Points on a hilly landscape, in no order, each with its height.
A ball rolls from a point to whichever of its 2 nearest points has the largest drop for the distance, and stops where none of them is lower. Distance is the straight distance between rows; heights are no part of it.
defez height 198: [111 139 104  98 138 140 102 107 121 119 169 123  81 160 124 102 100 186
  84 146 169 103 156  87]
Fek height 501: [182 107 140 174 146 105 156  84 148 168 103 114 103  52 140 104 126 114
 126  95 117 178 170 149]
pevud height 335: [129 101 192  75 183 124 129 104 121 111 161 110 148 166 101 176 127 112
 107 129 126  90 184 128]
buze height 233: [ 90 163 117 166 136 133 122 148 146 117 210  86  77 138 171 109 119 138
  75 151 136 145 124 165]
bis height 231: [137 102 122 130 107 122  71 123  88 158 131  79 135 152 158 133  86 150
 145 132 135 118 124 113]
Pode height 619: [141 107  92  96 164 136 106 119  50 142 145  68 139 132 143 130  88 149
 183 111 168 144 115 148]
gepe height 523: [112 141  86 170 107 112  92 161 109 107 177 130 152  87 157 102  65 159
 138 124 116 152  73 107]
nobe height 497: [111 144 144 134 159 169  99 134  95 120 118 121 130 161 131 139 133 170
 157 165 163 107 151 142]
Lut height 104: [127 118 130 131 112 171 122 126  96 181 115 144 173 115 178 112  98 138
 135 139 136 147  86 124]
sozuz height 174: [ 93 175 109 126  97 137 104 166 149 124 159 102 118 141 142 102 120 136
  64 168 152  63 134 128]
der height 144: [139 100 157 100 135 110 171 107 144 168 151 137 118  90 157 150 135  89
  96 112 112 143 113 126]
Gop height 297: [129 152 129 148 150 127  97 136 144  97 134 101  57 145 140  89 133 145
 121 122 177  94 154 125]
Vozo height 171: [126 113 181  93 139  96 174 123 149 149 139 156 149 104 118 168 141  73
  84 102  90 124 140 132]
sadof height 468: [127 152 130 123 150  94 167 158 130  89 131 154 124  62 120 103 133  90
 136 105 140 160  82 166]
sonut height 467: [168 109 107 158 141 104 102  98 123 142  96 115  78 100 129 113 127 138
 179 101 138 149 152 110]
Nanis height 477: [113 139 152 117 144 126 147 109 150  94 106 204 112 145  61 150 162 132
 140 117  87 140 153 116]
labar height 349: [123 156 116 170 138  89 129 145 157  70 154 118 123 146  91 137 126 161
 127 142 119 157 131 134]
bagul height 516: [145 110 102  67  97 106  97  89 125 188 129 114 134 162 130 148 128 132
  98 131 121 109 143 106]
neb height 154: [132 133 121  91 132 152 115  81 152 123 104 191 142 172  43 109 122 120
 127 127 104  92 174  77]
fofa height 361: [ 97 164 131 145 132 157 108 150 148  87 107 177  47 155 118 108 157 141
 137 153 128 102 147 102]
fifud height 544: [117 139 103 103  86 134 130 136 135  92 117 211 138 149  80 103 104 164
 133 152 115 124  97  50]
gul height 107: [ 77 167 140 105 114 125 173 131 149 163 133 157  95 159 131 163 203  96
  96 153  90 136 123 154]
nagad height 559: [151 100 126 161 166 122 104 131 101 130 183  63 159  88 169 130  65 149
 126 118 144 151 129 141]
mek height 274: [125 119 139 209 157 107 112 137  91 112 132  94 152 115 154 162 103 128
 179 108 108 154 125 177]
Rir height 175: [126 165 151 172 103  70 155 161 177 123 110 142 155 106 107 137 137 100
 109 126  86 142 130 145]
pem height 269: [138 111 135 134 106  91 109 152 149 130 159  77 136 120 158 128  79  98
  70 124 145  80 119 127]
Fus height 228: [ 95 156 119 168 145 144 131 138  91 136 184  87 168 153 157 168 125 135
 133 155 140 138 116 204]
Rugu height 484: [117 200 113 119 145 113 172 143 186 129 153 122 132  96 121  97 177 125
  65 149 100 181 147 168]
nise height 450: [126 134 160 117 150  94 169 137 152  47 103 159 114 125  71 136 159 132
 141 116 114 143 146 135]
zinu height 234: [145 138 152 208 158 117 117 154 134  97 137  98 139 102 163 122  97 106
 132 127 127 119 143 173]
Mas height 264: [132 109 155 130 108 145  92  95 114 182 104 138 159 193 108 162 101 137
 135 137  61 120 159  79]
salol height 131: [111 128  83 113 108 117 120 122  69 193 116 104 172  94 178 130 119  88
 155 112 162 128  87 179]
fezum height 357: [ 97 141 132  57 122 147 120 124 109 111 108 179 101 188 100 150 140 126
 138 146 134  83 128  89]
Rur height 400: [155 141 104 167 141 165  86 111 121 151 103  77 125 132 130  80 142 170
 126 129 185  97 160 155]
bok height 89: [ 89 166 169 134 124 205 140 119 159 143 131 165 139 157 141 119 163 104
  92 175 114  83 154 165]
Pubid height 136: [117 121 141 101 131 174 155 117  73 175  76 124 159 101 160 125 162 107
 142 112 179 115 105 176]
Bug height 218: [140 136 106  83 135  99 126  90 154  80 140 152 130 154  60 124 123 176
 111 136 136 113 148  93]
memi height 395: [140 112 120 112 130 157 141  70 102 223 103 127 136 128 139 131 161 156
 150 115 129 160 147 140]
kubu height 340: [ 95 140 102 105 145  61 181 124 103 159 125  88  97  98 134 156 177  74
 135  93 129 166 110 203]
Mab height 55: [102 118 154  86 127 176 131 141 114 127 158 185 175 123 131 126  79 151
 111 163 113 127  89  73]
morag height 439: [124  97 191 154 129 117 147 161 122 126 149 140 190  99 151 169 106  97
 134 137  94 136 110 140]
kiti height 492: [161 115 152  81 146 166 130  96 126 166 134 115 173  92 147  99 128 126
  95 123 175  99 141 145]
zin height 222: [132 116 139 147 146 145 156  97  97 182 118  79 188 127 139 149 155 134
 137 111 167 140 157 206]
fasev height 91: [123 107 128  88 139 144 135 129  49 160  87 120 176  95 152 115 123 102
 184 110 175 131  85 165]
Lekib height 316: [139 163 128 141 125  73 128 149 160 109 151  68 169 119 105 133 109 128
  96 147 137 109 143 166]
mevu height 92: [106 140 144 131  96 146 118 163 134  76 167 195 181 143 106 140  54 158
 113 172  95 115  98  68]
neze height 67: [118 128 131 143 146 121 140 133  93 141 122 127 101 136 148 167 166 132
 162 116 126 150 133 161]
rekor height 95: [114 125 145  94 160 117 137 116 120 126 150 134  76 149 147 162 161 115
 136 127 138 127 126 129]
nolo height 380: [151 137  96 119 132 149  78 129  99 148  94  91 152 117 121  82 110 143
 142 125 195  86 128 151]
Vunaz height 293: [ 96 146 116  74  86  94 155 168 106 102 132 148 135 113 139 172 127  92
 125 125 132 119  56 126]
tukot height 87: [ 94 164 107 170 134 116 153 127 108 167  89 111 103 126 122 144 208 111
 156 122 131 147 127 182]
rufet height 289: [109  97 171 167 113 172  96 125 148 136 129 167  87 164 175 135 116 122
 106 140 106  99 137  87]
nuf height 498: [136 159 152  85 156 107 184 143 170 101 121 155 111  79 117 109 151  95
 102 120 130 148 118 148]
mos height 248: [107 174  97 120  94 136 114 165 119  98  99 143 158 156  83 132 124 168
 141 173 135 100 127 114]
sab height 217: [113 107 134 109 115 103 115 176 117  30 122 135 121 175  99 156  83 127
 147 136 134  84 101  81]
rop height 671: [168  60 139  73 179 123 134  92  92 145 150  90 136 143 118 166  98 165
 174 119 129 153 139  93]
Kesu height 142: [146 122  84 121  91 104 101 112 100 188 136  91 152 100 178 112 111  77
 142 108 142 125  92 139]
pavid height 755: [150  55 114  78 155 143 142 101 101  72 179 118 150 108  98 122  63 188
 167 109 133 169 101  42]
Rogi height 122: [127 135 100 182  97 173  99 144  91 177 113 112 173 126 159  98  99 158
 160 150 136 144 100 149]
kaze height 405: [172  87  96 103 129  63 173  76 143  97 106 143 108  85  95 124 144 146
 155  83 118 177 122  87]
fugo height 526: [143  89 123  68 106 116 102  84  90 192  88 107 140 183 116 151 128 129
 145 114 127 119 152 102]
vibel height 453: [129 134 131 138 175 140 119 146  77  89 109 125 116 106 145 132 114 135
 206 107 165 145  99 154]
nufu height 209: [114 125 130 151 139 185 138  95 115 176 115 100 200 145 143 143 186 168
 125 144 162 141 163 206]
bedaf height 207: [101 157  91 136 101  75 122 160 142  60 170 134  72 137 137 120 112 137
 112 122 152 137  82 109]
Peg height 253: [153 114 145 107 169 129 133  91 104 173 110 100 178 131  91 146 152 168
 129 128 153 128 184 174]
Dute height 116: [103 202 105 146 146 161 154 159 175 101  94 112  94 135 120  81 192 113
 108 173 140 105 148 176]
vilun height 425: [124 154  97 179 127 104 131 143 107 129  85 147  77  78 145  94 160  77
 177  97 139 150 106 165]
zorun height 383: [146  64 169  73 156 146 118 106 132 130 147 128 144 167  92 167 102 101
 124 107  97  85 181  88]
rusem height 331: [167 125 104 107 127 111  92 142  87 133  72 102 154 121  99 115  94 135
 192 111 173 118 118 116]
vog height 252: [116 138 122 197 133 140 114 141 152 117 184 101  72  98 187  82 106 130
  95 127 142 147 133 152]
peri height 560: [ 93 163 119 159 102 181 110 125 155 164 146 189  94 147 139 107 141 164
  92 160  95 137 136 101]
Ganu height 204: [ 89 168  95 170  93 158 125 141 164 161 145  92  92 165 176 120 175 122
  74 168 128 112 131 148]
Tum height 607: [137 117  79  96  90 131  82 148  75 134 112 118 108 161 130  87  66 171
 174 136 145 139  62  69]
Zutil height 458: [129  76 158  81 125 138 124 152  84 115  84 158 115 149 121 171 125  93
 196 103 126 118  85  68]
bal height 163: [110 169 129 103  93 122 110 158 159 139 136 120 160 171 113 129 135 115
  73 172 131  70 159 145]
Gubur height 476: [132 133 167 149 110 129 139 168 165 115  94 169 121  95 142 108 127  70
 116 127 110 102 104 116]
kipa height 195: [ 97 137 119 165 135 221 121 122  97 147 124 120 153 150 163 135 183 165
 124 176 171 122 131 189]
Zalut height 543: [130 133 151 115 132  64 149 132 177 147 135  97 138 156  79 147 138 108
  81 124  87 122 197 141]
kap height 347: [109 100 188  94 137 178 113 112 127 127 138 155 165 200 111 155  81 105
 120 141  90  75 163  96]
fifi height 350: [107 127 119 181  96 133 101 139  95 157 136 113 126 144 218 145 123 109
 154 126 113 140  87 168]
bikod height 254: [115  97 114  88 135 129 149 123 121  68 154 183 103 117 135 120 111 154
 168 109 138 176  62  72]
vakom height 284: [153 111 144 109 183  93 149 101 102 138 129  98 167 133  85 186 126 141
 148 114 145 141 167 153]
Kir height 414: [126 127 142 165 183  66 145 132 110  79 133  93  96  94 114 133 124 104
 163  95 130 179 147 187]
lodob height 459: [134 120 184 131 117 134 149 162 170 130 135 175 179  93 147 136 104  91
  99 136  87 106 108 110]
toz height 132: [ 96 178 125 135 135 163 139 173 155 121 119  87  92 141 152 101 186  80
  93 141 179  85 142 185]
ger height 313: [ 88 161 128  96 121 105 157 174 100 121 140 123 125 140 151 181 163  86
 144 133 118 130  83 184]
Linel height 382: [168 101  78 101  98  76 167  85 156  75 152 160 141  95  99 114 123 158
 138  93 123 181  92  65]
geka height 588: [151  97 109 129 158 128  96 126  79 124 148  68 171  92 160 101  70 112
 158 101 173 126 119 162]
Nezul height 162: [130 166 105 126  77  81 152 177 138 140 107 133 163 103 121 135 143  82
  95 122 108 102  97 158]
soman height 491: [117 181 127 147 148 101 184 135 159 126 164 111 151 108 119 150 167 117
  95 141  97 197 125 184]
feze height 684: [170  83 175 178 126 143  94 132 133 149 103 101 167 141 131 128  98 122
 120 119 128  81 176 123]
Zazub height 328: [ 87 134 132  63 140 135 125 130 136  60 138 168  58 170 102 123 132 140
 127 125 152  94 120 102]
Mut height 514: [111 143  73 150  95  94 111 160  99 109 155 149 136  87 157 129  96 126
 161 115 119 171  45 134]
Sifu height 167: [106 127 128 158 105 143 100 159 100  95 130 154 124 172 133 148  73 183
 163 160 112 141  95  87]
movir height 711: [166  62 137  69 168 142 142  97 113 127 145 116 171 102  82 139  85 169
 170 118 117 151 127  71]
Mure height 273: [127 156 122 121 163 128 123 137 141 106 113  89  78 161 103 120 174 135
 127 132 160 104 188 163]
pab height 447: [152  82 152 109 139 150 122  78 142 156 163 133 138 115 130 142 110 150
 117 128  92 153 145  87]
bepok height 152: [102 130 134 153 132 174 117 161 130 110 147 103 104 143 186 108 146 114
  94 132 182  89 129 191]
tenub height 185: [130 137 162 145 147 152 127 153 120 121 144 101 140 110 158 118 122 108
 118 129 170 103 123 170]
zil height 474: [160 117 156 161 178 131 156 104 136 135 138 106 126  41 150  95 122 116
 139 102 141 167 144 174]
Rinid height 442: [122 168 109 172 153 133 144 132 164 140 120  89  55 109 142  95 181 106
 117 127 119 163 163 180]
zak height 189: [ 93 159 103 117  89 109 115 159 111  95 156 156 101 156 140 147 109 163
 122 152 127 127  83  89]
rulol height 617: [141 102  98  85  91 150  93 111  89 181 120 116 106 147 173  92  78 160
 140 128 137 146  78  63]
gupi height 417: [135 133 106 155 112 118 122 105 136 175 161 125 133 113 166 133 124 132
 117 124 108 177 116 138]
nek height 311: [138  71 140 156 104 172  86 131  56 157  99 101 132 154 197 121  85 112
 183 113 126 140  87 138]
lur height 499: [127 120 102 123 105 101 161 147 110  98 119 173 159  69 132 127 121  93
 164 101 121 162  44 131]
Pog height 432: [128 163 118 173 147 140 152 132 172 141 154  62 112 118 153  91 164 117
  84 136 134 160 165 205]
nezub height 375: [ 88 152 161 127 132 142 127 146 162  86 114 177  55 173 111 129 166 103
 113 154  91  93 162 130]
Vez height 565: [114 144 120 127 118 180 163 100 159 174 108  82 119 160 134 106 222 110
  73 143 151 110 171 198]
tov height 353: [153  82 105  80 130 106 171  95 158  47 168 144 146  87  72 108 111 157
 131  89 134 154 103  64]
keze height 114: [108 145 108  75 114 121 143  98 147 153 140 175 107 166 109 159 175 122
  95 144  89 123 150 120]
luvuv height 200: [104 159 111 184  81 175 157 153 181 161 126  95 136 134 172 107 191  85
  47 147 114 110 134 185]
sudiz height 443: [122 140  93 150 133  81 133 137 137 120 121 132 127  47 138  84 115  70
 155  89 145 151  91 171]
pobo height 413: [172 134 117 168 131 157 108  99 135 176 116  87 151 127 144  94 148 160
  96 122 151 132 171 157]
Tuzo height 409: [162 113 121 152 137 141 137  80 121 194 149 131 136 103 157 140 123 165
 123 125  95 174 149 142]
zere height 556: [105 165 111 146 101 177  97 145 133 133 115 202 129 130 120  94  99 167
 119 162 120 131 112  71]
fevet height 562: [110 131  82 149 105 179 124 107 144 166  92  79 142 168 149 123 192 117
  85 143 173  95 156 182]
tipo height 242: [142 110 137  75 121  92 134 159 121  83 157 119 161 106 130 167  93  80
 121 102 139 108  76 110]
Tede height 182: [148 124 128  85 146 146 104  84 135 139 134 165 134 152  77 109 101 162
 113 139 118 102 181  81]
Bubok height 580: [149 133  65 157  91 101  93 134 117  94 107 130  93 114 108  92  97 152
 153 103 155 138  98  77]
Geram height 105: [108 194  84 152 124 145 139 143 156 144 108 123 106 142  95 118 207 124
 117 176 132 118 144 160]
bize height 430: [160 118 124 128 117 100 125  98 168 154 187 137 138 118 141 131  81 154
  71 132  86 148 130  76]
dop height 527: [161 112 138 106 128  97 118  91 158 177 134 116 131 135 104 137 132 116
  86 121 111 110 191 113]
sel height 82: [106 150 139  95 111 185 134 142 111 154 150 163 182 121 162 135  98 144
 103 157 148 123  81 114]
ruvi height 291: [109 135 134  92 113 104 124 154 149  36 126 156  83 162  91 127 131 125
 112 138 155  82 106  85]
Sunu height 243: [135 105 182 149 145 128 123 102 123 144 101 141 162 168  98 164 131 140
 146 140  93 116 193 120]
Kibi height 250: [118 165 113 100 158 118 112 127 162  90 135 125  92 172  72 116 135 154
 100 149 141  90 184 132]
Lun height 215: [125 111 104  69 134 134 131 123  81 123 120 166 122 115 125 122 117 152
 184 113 130 183  63  95]
roko height 496: [119 109 150  74 136 133 161  97 146  65 126 224 119 153  77 144 147 126
 148 111  90 122 129  62]
defep height 360: [137  86 159 158 111 147 115 145  94 156  83  97 145 112 184 126 123  68
 141  89 158  87 117 161]
Muni height 541: [140 103 110  98 106  84 127 116  89 178  70 103 127 137 122 145 152 105
 163  94 138 106 141 116]
toped height 803: [157  53  97 106 168 111 134 118  96  76 166  97 152  71 120 131  60 148
 181  82 127 164  85  87]
Fogo height 410: [119 140 106 172 115 118 115 153  98 150  57 122 112 105 133 115 144  82
 194  99 145 117 125 156]
Dolaf height 377: [111 163 119 126 158 117 146 145 132  49 181 153 138 118 101 143 118 174
 124 158 125 160 105 147]
gipen height 153: [122 179 112  96  83  99 137 154 147 132 105 112 155 138  98 137 155  94
 103 134 131  83 129 142]
tok height 277: [133 127 132 119  90 128 105 117 127 167 110 174 152 157 114 143 116 137
 135 147  80 140 111  82]
reg height 125: [109 163 110  82  89  92 130 116 167 100 142 165 124 183  66 144 141 108
  82 137  80  97 150 105]
fizo height 594: [138 123  84 146  68 116  63 158  97 124 109 129 102 139 152 115  70 126
 170 106 141 127  68  85]
Dimel height 140: [123 164  74 159 106 146 105 157  88 140 112 140 192 115 124 113  93 165
 175 158 126 161  84 121]
mono height 225: [145  90  99  97  87  76 119 116 159  60 177 118 112 137 106 125  93 148
 102 105 134 112 106  62]
vagu height 697: [144  79 179 162 104 176  80 107 141 157  95 137 166 166 139 127 112 122
 101 132 106  71 183 117]
veloz height 469: [166 130 134  88 177 135 143 121 129 138 173  89 148  81 137 106 101 152
  88 124 184 124 140 152]
funa height 423: [133 123 105 126 112 114 126 111 141 169 197 145  98  98 169 116 104 164
  83 137 102 164 107  83]
kade height 555: [118 127  84 130  78 138 115 128 138  72 140 179 122 140  97  90  86 190
 123 136 132 150  86  27]
zod height 376: [128 146 136 165 127 162 108 121 128 133  65 159  69 138 126 110 176 130
 154 135 133 104 153 126]
simo height 276: [129 120 124 171 119 135  83 118 138 129 137 151  69 152 160 120 112 152
 133 139 109 134 129  82]
sevus height 184: [ 99 157 119 169 146 202 132 139 115 141 113 146 110 128 162 118 190 140
 142 158 152 129 116 177]
mepo height 427: [150 141 139  92 182 145 132 126 115  88 163 125 152 105 101 110 106 180
 124 147 174 125 122 124]
Tevum height 596: [170  52 118  71  99 137 121 116 132 142  94 129 123 100 108 109  93 119
 167 100 117 126 112  32]
por height 351: [116 115 117 111 131  97 154 119  97 185 119  94  95 106 182 133 166  71
 136  88 157 132 125 188]
vod height 223: [ 77 180  88 149 128 107 124 160 139 109 190 118  57 148 155 141 144 137
 112 148 127 150  97 149]
pageg height 288: [122 140 170  99 162 120 127 133 143  74 169 117 114 175 110 153 119 129
 105 146 123  89 169 125]
nitof height 836: [151  84 102 102 164 113 131 116  91 111 200 106 125  79 160 137  71 151
 167 107 118 183  90 105]
reda height 186: [108 161 172 171  98 104 152 167 180 137 105 143 128 139 120 158 159  75
  98 148  71 122 142 145]
vovis height 387: [132 107 138 146 116 110 119 144  83 158  54 104 131 100 143 111 133  62
 174  86 171  88 118 160]
Far height 520: [154  99 171 165 127 117 150 104 157 178  93 112 105  87 145 115 160  84
 106  92 114 137 169 141]
vil height 539: [115 140 182 100 169 156 157 126 137 142  85 158 124 112 109 115 165 101
 118 129 143 104 152 152]
duku height 305: [137  98 140  84 152 117 167 107 150  45 187 165 107  92 108 134 117 152
 133 111 129 165  92  71]
Sesel height 460: [166 126 137 145 154 126 159 102 183 134 123 169 118  69 119  94 122 144
 100 125 108 145 154 110]
Fovof height 365: [115 106 141 116 128 133 139  91 101 182  83  94  98 147 155 148 190 106
 138  96 164 111 164 185]
Geta height 402: [133 121 106 134 186 127 148 112  99  70 135 140 102 102 133 108 116 168
 204 100 152 187 106 139]
Puz height 473: [148 171 118 156 120 123 136 108 197 137 144 170 139 102  91  94 141 152
  93 151  88 157 142 123]
sib height 509: [152 116 107  90 106 147  97  91 124 190 140 102 152 131 156 104 117 154
  84 139 163  95 145 108]
pevu height 502: [142 128 178 146 120 117 151 132 195 142 109 122  97  83 164  84 144  72
  82 101  97 138 159 140]
zivo height 295: [148 141 121 117 115  87  95 161 118 136 145  72 190 135 127 145  95 130
 100 137 153  92 128 135]
pes height 96: [ 86 178  91 176 132 135 172 161 139 157 100  84 111 125 115 139 216  85
 127 148 123 134 135 204]
zabof height 249: [ 91 145 108 160 136 128 158 130  89 197 140  99 184  94 161 150 172  97
 136 116 123 168 106 214]
met height 437: [159 103 102 107 149  72 154  78  97 148 103 119  87  87 112 143 141 125
 167  75 127 171 136 118]
dar height 194: [102 167 148 167  91 127 157 147 181 162 106 107 152 141 130 129 174  70
  67 160  84 115 171 168]
Nere height 336: [122 104 160 162 110 146 100 152  81 150  86 127 139 140 183 147 120  97
 160 118 121 114 101 150]
mudi height 266: [138 135 130 191 121 136  91 126 159 124 159 130  56 129 175 103 107 150
  91 147 117 134 155 111]
Biru height 452: [125 148  99 190 135  88 137 129 150 129 141 113  49 128 159 131 162 111
 134 109  94 182 134 167]
vazu height 424: [147 132 112 172 137 172 138  96 141 156 147  73 135 113 171  97 154 144
  82 123 160 133 154 199]
sudu height 294: [138 118 132 137 123 104  94 121 148  91 141 136  75 175 107 142 113 151
 139 120 107 128 156  77]
kis height 517: [134 111 156 121 141 196  98 100  95 146  90 125 140 171 124 122 148 155
 133 145 166  87 165 138]
Zufib height 500: [190  90 129 134 156 137 105  99 131 134  95 120 119  93 106  97 102 160
 165 115 141 130 170  89]
zula height 101: [ 69 169 153 116 115 175 161 124 142 161 120 177 115 175 120 164 191  86
 103 175  91 101 147 153]
Gok height 272: [109 158 138 149 116 143 118 116 136 142 136 171 178 150 101 160 128 158
 112 166  81 140 138 125]
tuf height 381: [122  98 133  90 146 174 150  66  82 193  90 130 118 151 147 160 185 134
 142 115 150 133 148 156]
Dor height 165: [111 117 150 153 129 214 141 116 115 162  88 128 120 107 188 112 189 100
 128 116 176 127 111 195]
Bemu height 121: [151  73 132 147  99 111 137 141 128  96 132 182 161 111 122 147 100 131
 166 112  76 173  72  74]
Karo height 856: [127 104 114 108 149 124 131 143  94 133 199 118 174  57 169 133  70 123
 137 116 147 164  61 125]
lusi height 416: [131 160 166 147 150  91 174 157 197  47  96 159  94 126  79 101 151 102
 113 110  92 155 154 141]
Deni height 558: [115 153  95 168  76 125 131 132 141 189  83  75 142 139 115 134 188  98
  98 133 138  81 152 164]
Diz height 251: [145 121 117 104  88  95 103 145 154 120 156 117 122 121 127 105  89 117
  85 115 143  94 108  80]
tebo height 145: [143 133 165 137 109 127 137 136 192  75 123 197 156 126  82 118 115 104
 102 127  60 111 144  82]
mup height 567: [141 118  80 157  95  97 100 131 132  53 124 150 108 136  85  95  96 187
 164 109 138 152 105  60]
Vofon height 304: [127  84 195 141 130 156 116 103 173 129 135 171  95 146 146 138 110  94
 103 118  68 105 156  95]
Milu height 371: [126 123 161 129 178  82 141 150 112  66 150  92 113 130 126 167 124 118
 170 119 134 152 132 178]
sogel height 522: [112 115 121  82 115 140 158 101 155  44 146 212 159 152  47 120 110 135
 122 135 109 114 102  47]
melib height 221: [128 144 118  98 112 117 109 146 106 101 120 136 202 151  79 143 103 163
 137 159 132 115 116 105]
san height 137: [126 168 110  87  81  69 149 133 169  94  96 160 134 143  65 132 159 111
  94 140 107  94 132 103]
fitu height 326: [134 122 163 133 177  88 135 147 110 105 146  79 165 125 118 184 117 121
 144 132 141 126 150 164]
Vulu height 206: [134  90 191 130 164 110 168 117 142 144 112 141 153 110  95 168 142 104
 126 106  90 123 170 131]
zer height 464: [124 120 152 125 184 171 129 123 112  92 153 142 132 133 114 121 104 179
 130 145 155 132 159 105]
lobap height 208: [114 118 102 168  86 163  85 100 127 164 157  93  88 182 192 129 157 139
  93 147 136 103 153 140]
kan height 334: [127 181 102 168 102  67 124 177 171  80 132  87 128 147  95 134 147 137
 101 144 115 134 141 145]
gifef height 411: [127 122 161 124 158 106 149 144 128  81 188 151 173 117 125 179 111 135
 124 137 100 152 100 126]
dat height 394: [109 171 160 127 126 110 169 159 199  78  91 155  64 144 104 100 179  91
 120 131  83 137 148 131]
Giran height 160: [147  96 131  77 143 143 144 130  71 159  95 134 154 105 128 125 114 118
 189 108 138 153  81 107]
Vanuz height 263: [104 186 117 128 105 127 145 152 144 106 128 161 160 147  96 146 154 155
 107 178 105 124 113 136]
tal height 553: [189  44 138  87 144 134 107 118 122 147  94 104 121  97 125 117  90 125
 179  91 128 119 140  67]
Lig height 120: [128 102 143  98 138 126 137 114 140 142 147 163  88 116 162 141 141 105
 130 101 122 123 116 114]
Nolor height 448: [142 126 151 162 190  94 154 126 119 113 122  76 141  57 125 109 114 103
 155  94 135 161 148 201]
seva height 535: [150 122 109 179 130 120 103 149 109 122 171 110 162  99 136 116  62 172
 144 142 132 163 105 111]
lali height 216: [106 148 119 213 139 143 117 134 119 147 155  89 137 158 152 166 171 151
 128 164 113 147 149 187]
Leni height 220: [109 111 115  86 164 149  90 106  85 121 181 123  82 185 134 121 106 199
 130 138 158 132 147  79]
rurut height 534: [132 116 161 109 151 166 121 102 124 151  65 128 138 148 111 125 167 114
 129 127 162  70 182 141]
kege height 278: [129 155  86 128 125 133 100 158 102 109  65 136 137 148  92 117 132 153
 181 132 163 115 116 114]
kefa height 270: [155  72 147 134 135 164  89 139  84 149  92 101 154 160 162 121  75 162
 180 136 142 132 116 107]
nif height 660: [170  98 167 145 123 149 109 148 119 151 101 105 194 104 129 118  77 120
 131 121 145  87 138 112]
gazof height 436: [176 112 128 113 138 104 169  72 176 113 111 157 116  67  80  94 142 145
 120 102 101 171 155  94]
ref height 625: [135  80 127  68  93 150 106 109 117 167 141 154  94 166 135 119  86 154
 134 131 105 148  92  31]
Zezot height 398: [129  93 125  55 119 133 126 143 109 105  99 160 141 155 105 144 106 120
 156 130 136  94 100  65]
Bitad height 626: [138  68 140 108 112 158  94 124 129 138 114 171 117 142 134 104  74 143
 155 123  95 117 110  37]
Dap height 173: [151  75 134 107 121  99 121 143 135  74 153 127 144 114 116 147  97 118
 142  97 117 137  88  70]
Lobem height 240: [ 86 177 110 153 126 145 156 156 109 152 142  99 170 110 146 146 164 114
 118 168 130 132  95 204]
laz height 479: [142 191  99 134 108 108 155 136 196 172 148 119 131 101 122  93 158 121
  61 149 108 151 142 144]
vaf height 327: [124 146 100 133 173 109 123 126 136  92 172  93  69 112 131 104 126 148
 132 119 166 147 131 164]
Timo height 183: [ 90 170  95 112 112 134  88 145 141 121 177 100  86 164 122 126 124 175
  64 160 162  96 138 108]
Dozit height 554: [109 132 129 130  89  82 138 129 120 192  62 113 131 137 125 147 177  74
 112  95 132  78 141 152]
feb height 143: [124 114 129 161  77 134 113 166 124  97  96 187 150 130 127 139  90 157
 171 143  77 155  82  63]
tamag height 134: [129 132 139 145  97 113 129 158 145  30 153 160 144 149  91 149  87 155
 127 149 104 114 101  80]
kovu height 177: [142 138 122 123 121 134 118 159  78 133 104 123 219 139  99 151  94 172
 188 155 136 148 105 135]
Pim height 521: [102 163 170 113 143 126 186 153 149 132  91 143 129 113 124 123 176  95
 113 136 130 123 133 180]
meful height 641: [155 102 105  89 162 113 118  80  74 161 149  72 102 142 142 165 116 156
 169 119 149 151 137 152]
dele height 388: [137 109 141 160 106 135 100 129 112 156  73 141  62 160 151 134 160 103
 154 117 135 110 141 105]
zodiv height 115: [134 136 167 120 120 140 128 115 177 131 104 196 170 137  51 128 116  92
 103 139  82  99 176 105]
nilib height 488: [133 166 153 147 107 143 124 157 184 123 107 159  87 112 163  81 142  83
  86 123 104 103 119 119]
tib height 321: [103 119 181 124 138 165 122  87 150 135 150 176 114 171 114 158 130 103
 102 137  75  98 176 120]
ropa height 362: [156 116 122 148 175 110 133 105 126  63 149 122  73  99 118 109 113 178
 153 115 153 180 138 132]
fopi height 329: [ 77 145 121 117 141  67 180 159 107 114 138 106  95 121 124 184 178  80
 153 112 129 150 111 187]
nilu height 205: [129 144 152 191 129 135 141 115 157 167 126  95 147 146 123 151 175 117
  97 144 100 128 172 183]
pabeb height 616: [187  77 151 114 126 125 122 132 116 161  73 100 164  74 103 100  96  95
 150  98 147  92 145 104]
div height 214: [122 117  84 157 117 122  76 113 105 163 169  66  92 164 194 133 103 154
 109 129 147 130 125 126]

For each start below, name the point where the ball stops.
tok -> neze
sogel -> fofa
fevet -> mepo
mek -> neze
Vofon -> Bemu
pabeb -> fasev
Bitad -> fasev
Rinid -> Mab
Rugu -> fasev
Kir -> fasev
dele -> Bemu
bis -> gipen
Lobem -> gipen
peri -> Bemu
Vanuz -> Mab
Zezot -> Mab
